Points, in no order, along strands that fork, close into loops and pass close to each other.
Points whose rows are less than 109 apart are linked; no others are.
q_621: [-44  14 -34 -10  14   6 -52  21  -8  15   0 -52 -32 -22   8  12   8 -28
  35  55  28  19 -41]
q_748: [ 22  12   0 -29  21  14  31 -27  -7 -36  25  19 -42 -42 -14 -60  31  33
   2  17 -32 -29   7]
q_547: [ 30 -17  32 -10 -20  37  48  32  14 -17 -16 -25 -17  -4  -4  11  33   8
  16 -31 -21 -51  36]
q_743: [-31 -15 -69 -37  44   1 -13 -49  28 -20 -27 -50 -31 -23 -16 -52  24  12
 -20   8  -1 -14  13]
q_195: [ 59 -14  -3  35  20  18  30  36  -9 -63  -8  31 -50  13  -4 -35  10  46
 -29 -26 -27  -1 -21]
q_933: [-30  68 -37   4  -7 -37   7 -52  59  30   3 -42  21 -38  -7 -32   2   1
 -23 -18  58 -21   9]
q_923: [ 16 -62  -5  -5  11  47   4 -24 -29 -12   1  -7 -65  19 -14  29 -22 -20
   2  18  24  38 -20]
q_884: [-25  -3  57 -15 -46 -42  30  11 -27  -4  21  29  56  -4  14  43  12  24
   0  39 -32  42  29]
q_125: [ -8 -30 -31  38 -17  -7 -32 -82   2  18 -28  48  59  21   2  23 -20   4
 -30  -5  25  43  -4]
q_636: [-40   2  26 -15 -38 -54  18  34 -37 -15  29   9   4  -4   9  32  -4   6
  -9  58  14  61  18]
q_927: [-18 -22   3 -29 -15 -45  14   7 -46 -20  38  21 -24 -15 -12  21  11 -32
 -26  47  22  64  12]
q_394: [-18 -35  10  -3 -32   8 -34 -44 -23  53  13   6  12  34   7  40  -3 -42
  49  20  16  42 -36]
q_438: [ 21  38  -6   2  28  43  23  15  34 -53  -7 -42 -60 -64 -25   4  19  54
  14  10  10 -47   5]
q_249: [-15  21  15   4 -45 -46 -11  16  -8  19  26 -19  44 -29   1  29  39 -41
  11   1  35  21  -2]
q_779: [  0   8 -23  45 -10 -54 -13  12   4   0  -9  60  90   7  -5  20 -24 -13
 -62 -31  18  27  20]
q_440: [-15   2   2 -67  25  19  21  36 -18   3  19 -27 -69 -19 -35  10  19 -23
  46  27 -12 -34  12]
q_656: [ 16 -23   6  -3   5  54 -20  22  -4 -17 -24 -12 -33  20  -3  15  22  14
  44  19 -22 -22 -22]
q_258: [ 23   3   7  14  -1  47  -3 -56  15 -20  -7  15 -13 -11  23 -40  15  53
  12  19 -11  -7 -34]
q_648: [-29  67 -32 -12   3 -45  18 -21  58  16   1 -23  18 -35 -18 -28 -45  -6
 -39 -29  32 -38  53]
q_901: [ 25 -43 -15  40  -2  43  -4 -77   1 -10  -9  -1   0 -32  12   9  10   3
 -46  -2  36  42  -9]
q_374: [ 46 -70  -9  38  -4  61  -1 -40 -35 -24 -20   2 -27 -10   4  30  14 -12
 -19  -9  10  35 -14]
q_985: [ 39  30  57  26  -1  -4  37  67  -4 -22  13  48  21  17  16   3 -37  40
   0 -14 -30 -11   7]
q_941: [  6  -1 -28  19  19 -21  -7   3  15  -1 -17  32  50   2  -7  -4 -21 -34
 -73 -34  15   7  37]
q_937: [ 50 -27  43  44 -21  16  29 -12 -18  26   3  27  43  44  20  30  -8  10
  -6 -69 -21  19 -14]
q_753: [  1  65   6 -35  28   2 -14   2  -5 -21  30 -28 -43 -71 -23 -41  39   9
  45 -17 -34 -65  -4]
q_159: [ -5  -9  20  64 -40 -46  21 -26 -25 -20 -14  27  54   0  15  54 -34  57
 -50  -7  19  72   7]
q_507: [ -7 -31 -31  40 -24  13 -25 -42   1 -12 -44  -3  42 -11  32  16  13  11
 -46   6  21  27   8]
q_608: [-50 -18 -40 -15   9  -3 -45  -2 -18  31   3 -40 -55  24  -6   6  -7 -41
  23  34  43  48 -49]
q_51: [ 30 -15  45 -34 -10   9  38   8 -13   7  31   1  -5 -14 -10   5  40 -38
  19 -34 -21 -28  24]
q_657: [ 45 -10 -17  42  26  16  18  23  -5 -36 -37  39 -14  22  25 -54  -2  58
 -57 -46 -37   2  -8]
q_297: [ 23 -17   5   1   9  62  12  -6   9 -23 -22  19 -29  -2  -2   2  -4  38
  10  21 -13 -20  -9]
q_954: [ 39   8   3  13  15   8  51  54   8 -71   1  22 -68   5 -23 -32   5  66
  -8   6 -24 -27   2]
q_292: [ 39  32  32 -17   4  -1  53  20   0 -53  34  27 -43 -32 -10 -46  18  47
   9   4 -31 -36  14]
q_700: [ -9 -40  -7 -17  16  26 -20 -17 -35  21  19 -18 -66  19 -15  22 -16 -38
  32  28  34  50 -49]
q_222: [-10 -15  24 -18 -45 -11  36 -10  -3  37  24 -54 -29  20  17  -9  52 -15
  43 -17  27  25 -34]
q_391: [ 21  22  42 -16   7  30  38  21  23  16  19  37 -23  42 -21   3 -34  22
  49  11 -17 -48 -12]
q_47: [-15   7 -21 -12  32  26 -42  37   5 -13  -9 -47 -57   5  -9   1  15  14
  56  41  -1 -10 -56]
q_414: [ -7  -3 -25  17  -9 -42 -78  -8  -4  23   1   5  41  21   8 -30  31 -55
  21  -7  -3  13 -42]
q_513: [ 48  11  -2  19  58  53 -15  55  29 -16  -1  -1 -42  -2 -44  37 -29 -18
  27 -10   4 -37 -28]
q_663: [ -8 -25  37  19 -36 -15  21 -24 -17   0   0  29  50   6  17  47 -14  36
 -25  14  -5  47  15]
q_512: [ 18  29  -4   1  31  29  25  26  31 -36 -10 -51 -31 -54  -8   7 -15  17
 -12 -18  21 -40  29]
q_867: [ 29  35   3  23  15  22  18  33  49   0  -2 -84  -9 -49  -2  22  -6  -7
  -5 -38  43 -37  12]
q_751: [-29  21 -29 -20  23 -26  -9  24  45   4 -30 -54   1  19  -6 -21 -21 -15
 -15 -18   6 -33  25]
q_163: [  4  -3  10   3 -20  21   5 -18  31  25 -15 -44  35  -4  16   6  18 -12
  -6 -27  16 -26  21]
q_316: [-26 -28  -2 -24 -33 -30   6 -65  -8  37  27  21  28  19 -12  21  20 -26
   9  16  17  52 -11]
q_584: [-30   1 -47  -7  20  16 -41 -42  33  -4 -47 -49  -5   6  17 -51  25  31
   2  13  -7 -20 -19]
q_671: [-11   5  11   8 -34  -2   2   5   7  26   4 -34  45 -26   8  52  14 -28
  -9   0  37   1  24]
q_780: [-52 -28 -36 -46 -17 -47  35  16   7 -19 -14 -45 -44  21  -2 -25   9  -9
 -30  19  22  22  39]
q_324: [  3  -9  42 -42 -22   8  32 -18 -14  39  46 -19 -13  -8   1  12  51 -38
  55  -3  -4  -5 -13]
q_46: [  7 -34  -4  21  -4  46 -19   4 -12   9 -37  18  62  -1  27  47   3 -20
 -26  -9 -24 -15  44]
q_964: [  0  24   7   2   5  -8 -32 -35   6  28  33  44  53 -29   7  20  -9 -25
  17  31  -1  14  -4]
q_538: [-23 -17 -22  53 -48  -6 -14 -16  11  12 -48 -28  59  25  19  45 -20   0
 -46 -22  56  25  16]
q_154: [ 57   7  49  55 -15   0  37  39 -15  -5   0  35  30  29  33   8  -4  39
 -11 -65 -30   0 -15]
q_347: [-63  13  19 -51 -39 -46  30 -20  -1  35  23  26  27  30  10  -3  -9  23
  19  50  -5  17  17]
q_666: [-12  -9 -18   5  -4  36 -51 -47   7   1 -33   7  21   7  35 -39  17  34
  19  32 -28 -12 -23]
q_40: [-11 -10  12 -13 -26   0  27  26  10  -2 -12 -61 -53  34   8 -15  23  14
  35  -7  15   1 -28]
q_713: [ 30  28   4 -10  53  56 -12  25   8   0  29   4 -56 -38 -40  23  -2  -6
  52  34   0 -39 -27]
q_467: [-18  28 -29 -50  32 -24  20 -17   1 -39  22  -6 -58 -40 -16 -75  -2  36
 -21  32 -19 -21  19]
q_887: [-40  28 -10 -35  11  19   3 -28   1   8  10  -1  -4 -59 -10   8  -9   7
  -7  56  13 -17  42]
q_907: [ 30 -31  30  20 -31  31  33 -40   9  18 -10   3  40  10  27  22  28  17
  -8 -39 -15  -4   6]
q_275: [-51   8 -31 -17  -8  -2 -59  -7  -5  21 -11 -20   9 -19   7  14  24 -36
  30  59  19   7  -3]
q_439: [ 18 -20 -23   0  48  27 -24  58   9 -42 -40 -49 -19 -15 -15   3  32  -6
   0 -26 -28 -43   8]
q_745: [ 24  -7  18  20  10  21 -29 -54 -11  13  25  56  16  -3  13  -1 -26   7
  22  22 -10  29 -43]
q_243: [-63  -5 -59 -37 -22 -66  -1  -6  21 -11 -28 -21   8  30  -5 -45  13  -9
 -35  13  21   7  32]
q_919: [  1  22  14 -46  33  33  14  14  15  22  16   6 -41   7 -28  -8 -12  -4
  50  17 -10 -47  -3]
q_732: [ 14  63   8   3  24  -9 -20  -3   5  -3  31 -25 -18 -69   7 -51  31   6
  24   2   3 -22 -38]
q_43: [-18  -6  -5  33 -30 -33 -64 -18 -17  13 -12  20  35  33  29 -15   1   2
  21   7 -14  35 -39]
q_793: [-26   2  34 -27 -19 -25  16 -14  -2  32  15  38  33  58  16  -5 -33  30
  18  26 -26  13  -5]
q_231: [  7 -45  -9  53   0  -9 -22 -75 -34  25 -16  55  24  43   1  15 -49  11
 -21 -25   1  61 -27]
q_92: [-57  33  -4 -59  -8 -34  24 -28  12  23  19  10  -7  12   4 -45 -21  28
  10  43  -9 -19  29]
q_683: [ -2 -16 -44 -21  25  -4 -19 -73  16   3   5 -24 -17 -35 -16 -52  41 -29
 -32 -15  16  -3  -9]
q_429: [ 22  28  45   2   4  -3  14  76   5   4  14   4  16  15  10   3 -28 -11
  13 -24 -16 -33  15]
q_155: [-32  53  -9 -35   9 -39  29 -21  13 -13  27  10 -18 -28   3 -63 -24  44
 -13  39  -4 -11  28]
q_298: [-65  33 -46 -23  -6 -44 -31   3  34  25 -27 -45  10  25  -3 -27   0 -18
  -3   9  26 -13   3]
q_915: [-29   5  -9  34 -58 -46  17 -26  30  21 -23   1  79  24  -7  47 -19  11
 -37 -14  66  33   9]
q_868: [ 40 -44  45  35 -15  38 -11  26 -57  -2   1  30   4  18   8  69 -21 -20
  28 -15 -19  24  -5]
q_971: [-16  46  -6 -12  21 -34 -29  25   2   1  15 -22  -9 -31   3 -43  20 -19
  18  12   3 -11 -19]
q_968: [ 32  27  -5  22  38  -5 -10  21   1 -29  -8  39  16 -17  16 -56 -14  21
 -42 -24 -36 -21   8]
q_776: [ 30 -38  35  10  -2  23 -13  22 -39  21  12  15 -22  46  -5  30 -25 -44
  42 -21  -9  22 -34]
q_524: [-17  22   3  21 -25 -62  23  -7  29   8   2  48  97   9 -13  32 -30  13
 -45 -18  14  15  28]
q_488: [ 34   0  42  15   9  25  12  47 -18 -10  15  70 -10  45  -6  20 -52  32
  27  13 -35 -17  -9]
q_262: [-19  18 -20  -6 -28 -50 -43   3  -8  44  32 -14  25 -11 -10  -2  51 -78
  38  -4  28  15 -39]
q_791: [ 14 -27  -3 -13  13  35  23  66  -4 -42 -38 -35 -22  -9 -11  19  17  -5
 -22 -21 -24 -41  56]
q_687: [ 10 -17   7 -22   9 -24  34  10  -2  -3  21  26  25 -11 -18  17 -20 -44
 -59 -23   6   4  54]
q_237: [ 42 -41 -14  57  11  61   6  -7 -18  10 -51  16   1  42  11  13 -28  14
 -29 -66  -6   1  -9]
q_366: [ -5 -22 -25  30   2  37 -46  41 -34 -12 -60  22  33  22  37  14  -7  10
 -21   2 -48  -3  23]
q_120: [ 17  40 -16 -19  42  34 -11  21  23 -42   1 -26 -55 -45 -49  -4  33  39
  50  -3 -35 -91  -2]
q_727: [  5 -27  12  -4  -7 -10 -29  -5 -30  39  34   6 -21  30  -6  17  -2 -65
  39  -7  14  43 -50]
q_625: [ 12 -41   8 -32  17  -6  28  25 -33 -27  26  21 -22 -16 -15   7   2 -39
 -38  16  -4  22  38]
q_471: [  1  58  -6   4  30 -54 -35  21  15 -13  17  22  25 -18  -3 -55 -17  -9
 -26  -1 -11  -9  -2]
q_892: [ -3  18  -2 -15  20   2  -4 -51   7   3  23  25  29 -46  -3 -10  -3  -6
 -23  35   9  -5  16]
q_979: [-17  48 -19 -24  37 -19  22   3  55  22  11 -22 -20   1 -23 -31 -62  -3
 -13 -30  13 -39  37]
q_346: [ 23  29  46 -27  11 -19  15  58 -18   0  43  -2 -12 -15 -13  -5  10 -50
  24 -26 -30 -35  19]
q_896: [-49  10 -12 -35 -12 -38  24  37   2 -14  -1 -51 -54  13   8 -33  16  13
   7  30  10  18   1]
q_710: [ -6  33  -4  15 -27 -10  19 -33  60  29 -10 -58  24 -22  19 -12  11  10
 -18 -34  47 -27  16]
q_388: [ 34 -21 -16  21  51  44 -24  62   1  -5 -30   4 -24  51 -22  14 -33 -18
   7 -41 -23 -28 -27]
q_812: [ 16 -51  17  54 -29   5 -38  10 -75   2 -17  32  27   4  21  82 -21 -25
  16  -6 -30  55   0]
q_917: [-14 -18  19 -35 -35 -50  43 -61  -3  21  37  14  21   3  -5 -16  51  -5
  -2   1   0  38  -2]
q_299: [ 51 -38   5  32  13  68   6  29  -2  14 -26   7  -6  33 -10  35 -12 -21
   1 -54 -10 -28  -6]
q_29: [-14 -17  25   8 -10 -38  -4   2 -37   5   0  60  25  66  21 -16 -45  45
  -6  11 -42  34 -13]
q_446: [-22  -8 -20  23   1  -6 -65  43 -17  -5 -38   9  21  36  34  -8 -16 -10
  -4   7 -27  10 -12]

A piece is all that can be reached along the links. How many separate loops has the piece of each point below (a circle has one, a figure eight two, a Y none), and how many tips (points with one link)?
q_892 -> loops 0, tips 2
q_507 -> loops 0, tips 6
q_51 -> loops 1, tips 4
q_155 -> loops 0, tips 2

A tip is a point with one link. Name the tips that can be reached along the links from each point below, in the order of the rows.
q_438 -> q_867, q_29
q_892 -> q_887, q_745
q_249 -> q_440, q_46, q_439, q_237

Name the points in between on the shortest way along the links from the first point to the second, in order.
q_391, q_446 -> q_488 q_985 q_154 q_937 q_907 q_163 q_671 q_249 q_262 q_414 q_43
q_941, q_258 -> q_779 q_524 q_915 q_538 q_507 q_901 q_374 q_923 q_700 q_608 q_621 q_47 q_656 q_297
q_868, q_159 -> q_776 q_727 q_700 q_923 q_374 q_901 q_507 q_538 q_915 q_524 q_779 q_941 q_687 q_625 q_927 q_636 q_884 q_663
q_298, q_791 -> q_243 q_780 q_896 q_40 q_222 q_324 q_51 q_547
